The views of a scene show one set of named points, each view turned or mirrored, shifted and resized as a whole, with a little noise and some points left out.

Scene 1
View 1
<127>: [-10   8  10  20   5   6 -18  -6  -6   5  12 -18   1   9 -15]
<34>: [ -9  11   4  18   9   8 -17  -9  -4   4  13 -15   0   5 -10]
<138>: [ 22  14 -21  -9  37   7   3 -11  -3  -1   8   0   0 -25  35]
<165>: [-10   7  10  19   6   4 -18  -7  -6   7  10 -19  -1   9 -11]
<7>: [  2  20  -4  11  12   2  -7  -8  -1   0  11 -12  -4  -8  -2]
<166>: [ 13  12 -10  -1  26   6  -4  -8  -5   3   8  -4  -1 -15  20]
<70>: [ -3  13   4  14  10  -1 -11  -5  -7   4   9 -16  -2  -1  -6]
<188>: [ -2  10   5  13  12  -3  -8  -3  -8   5   6 -17  -3  -4  -4]
<62>: [-16  33   8  26  -4  -4  -9  -7   1  -1  17 -22 -10   1 -33]
<111>: [ -6  17   4  18   6   2 -13  -7  -4   3  12 -16  -2   1 -12]
<2>: [  2  11  -8   8  18  10 -12 -11  -1   2  13  -5   1  -6   8]
<120>: [ -9  32   7  21   0  -8  -2  -3  -3   0  13 -21 -10  -4 -26]
<187>: [  1  -3   6  10  17   1 -12  -3 -11   9   2 -16   2   1   5]
<46>: [ 16  30 -18  -2  26   4   6 -10   2  -5  14  -3  -8 -27  18]
<20>: [  9  29 -11   4  19  -1   3  -7   1  -3  13  -9  -8 -20   6]
View 2
<120>: [ -7   6 -13   0 -10  -1 -17   8  15  27  14   8 -18  -2  -4]
<20>: [  3   2   2 -28   1   3  -6  15  -4   5   1   6  -2   0  -1]
<62>: [-13   4 -12   7 -11  -3 -23   3  15  31  18  14 -22  -3  -7]
<70>: [-4  4 -1  7 -8 -2 -5  9  5 11  4 -1 -9  2  2]
<34>: [ -7   1   6  17  -9  -4  -9   2   3  11   6   2 -11   1  -3]
<7>: [-2  2  4 -7 -3 -1 -7  9  1  8  3  5 -6  2  0]
<111>: [ -6   4   2  10  -8  -3  -9   4   5  14   7   2 -12   2  -1]
<2>: [-2  0 14 -2  0 -2 -3  6 -8 -2 -2  4 -2  3 -1]
<188>: [-2  6 -2  6 -8 -2 -2 13  5 11  2 -5 -8  2  3]
<46>: [  8  -1   8 -38   7   4  -3  18 -11  -4  -4   8   3   1   0]
<166>: [  5   0  12 -15   2   3   3  15 -10  -8  -8  -3   4   3   3]
<187>: [-1  7  1 13 -9 -1  1 13  8  9  0 -8 -7  4  5]
<138>: [ 11  -1  18 -34   9   7   7  20 -19 -17 -13  -2  12   4   4]
<165>: [ -7   5   3  23 -11  -4  -7   4   8  13   6  -2 -12   2   1]
View 3
<120>: [  4  -6  -7 -12 -25  19   3   9  22  33 -27  11 -17  -3  -1]
<46>: [-11   4   6   9 -10   4  -5  -9 -18   6  -8 -10 -24   6  -7]
<111>: [ 10  -8 -12 -13 -14  18   3   5  12  18 -19  11  -8 -10   1]
<138>: [ -4   2   3   8   0   1  -3 -15 -26  -9   8 -13 -19   6 -12]
<127>: [ 14 -10 -14 -14 -12  18   4   5   9  14 -15  12  -5 -10  -1]
<34>: [ 13 -12 -15 -15 -11  19   3   6  10  14 -19  12  -2 -12   2]
<7>: [  2  -5  -4  -6 -13  13  -1   1   1  15 -15   3 -13  -2  -2]
<187>: [ 17 -12 -12 -15 -12  17   5   1  13  11  -3   9  -7  -6  -8]
<188>: [ 12  -7 -10 -12 -14  15   4   2  12  13  -6   8 -12  -3  -8]
<166>: [  4  -3  -4   0  -4   6   0  -8 -15  -3   2  -4 -14   0 -10]
<2>: [  6  -7 -10  -5  -4  13   0  -2  -8   3 -10   3  -6  -8  -1]
<165>: [ 17 -13 -15 -17 -13  20   5   7  15  16 -15  14  -2 -10   0]
<70>: [ 11 -10 -13 -14 -15  19   3   6  15  20 -18  12  -7  -9  -1]
View 4
<166>: [ -1  -1   2  -3 -16  -4   3   1   0   1   0   6   0   9   3]
<111>: [-11  -7   1   4  10  -9   1   4   8   3  -2  -8  -3   2   1]
<2>: [-7 -5  4 -1 -8 -7  5  1  6  3 -4 -1 -2  5  0]
<120>: [-12  -3  -1   9  18 -10  -5   7  13   1   9  -9 -11   4   8]
<127>: [-12  -9   2   5  14  -9   1   3   7   4  -7 -12  -3  -1   0]
<20>: [ -4   2   1   1 -10  -6  -1   5   8  -1  10   4  -8  11   8]
<70>: [-8 -3  1  4  8 -8  0  5  4  2 -1 -5 -3  3  2]
<7>: [-7 -3  1  3 -2 -7  2  4  8  2  3 -2 -6  6  4]
<62>: [-16  -6   1  11  22 -12  -4   8  18   1   8 -14 -14   2   5]
<187>: [-5 -4 -1  2  9 -7 -2  3 -2  3 -5 -5  2  1  0]
<188>: [-6 -3  0  4  7 -7 -3  5  1  3 -2 -4 -1  3  3]

In a view up to two points have been moved. Name them for each view, in the order of its rows, or write -.
view 1 | <187>
view 2 | -
view 3 | <127>, <70>
view 4 | -
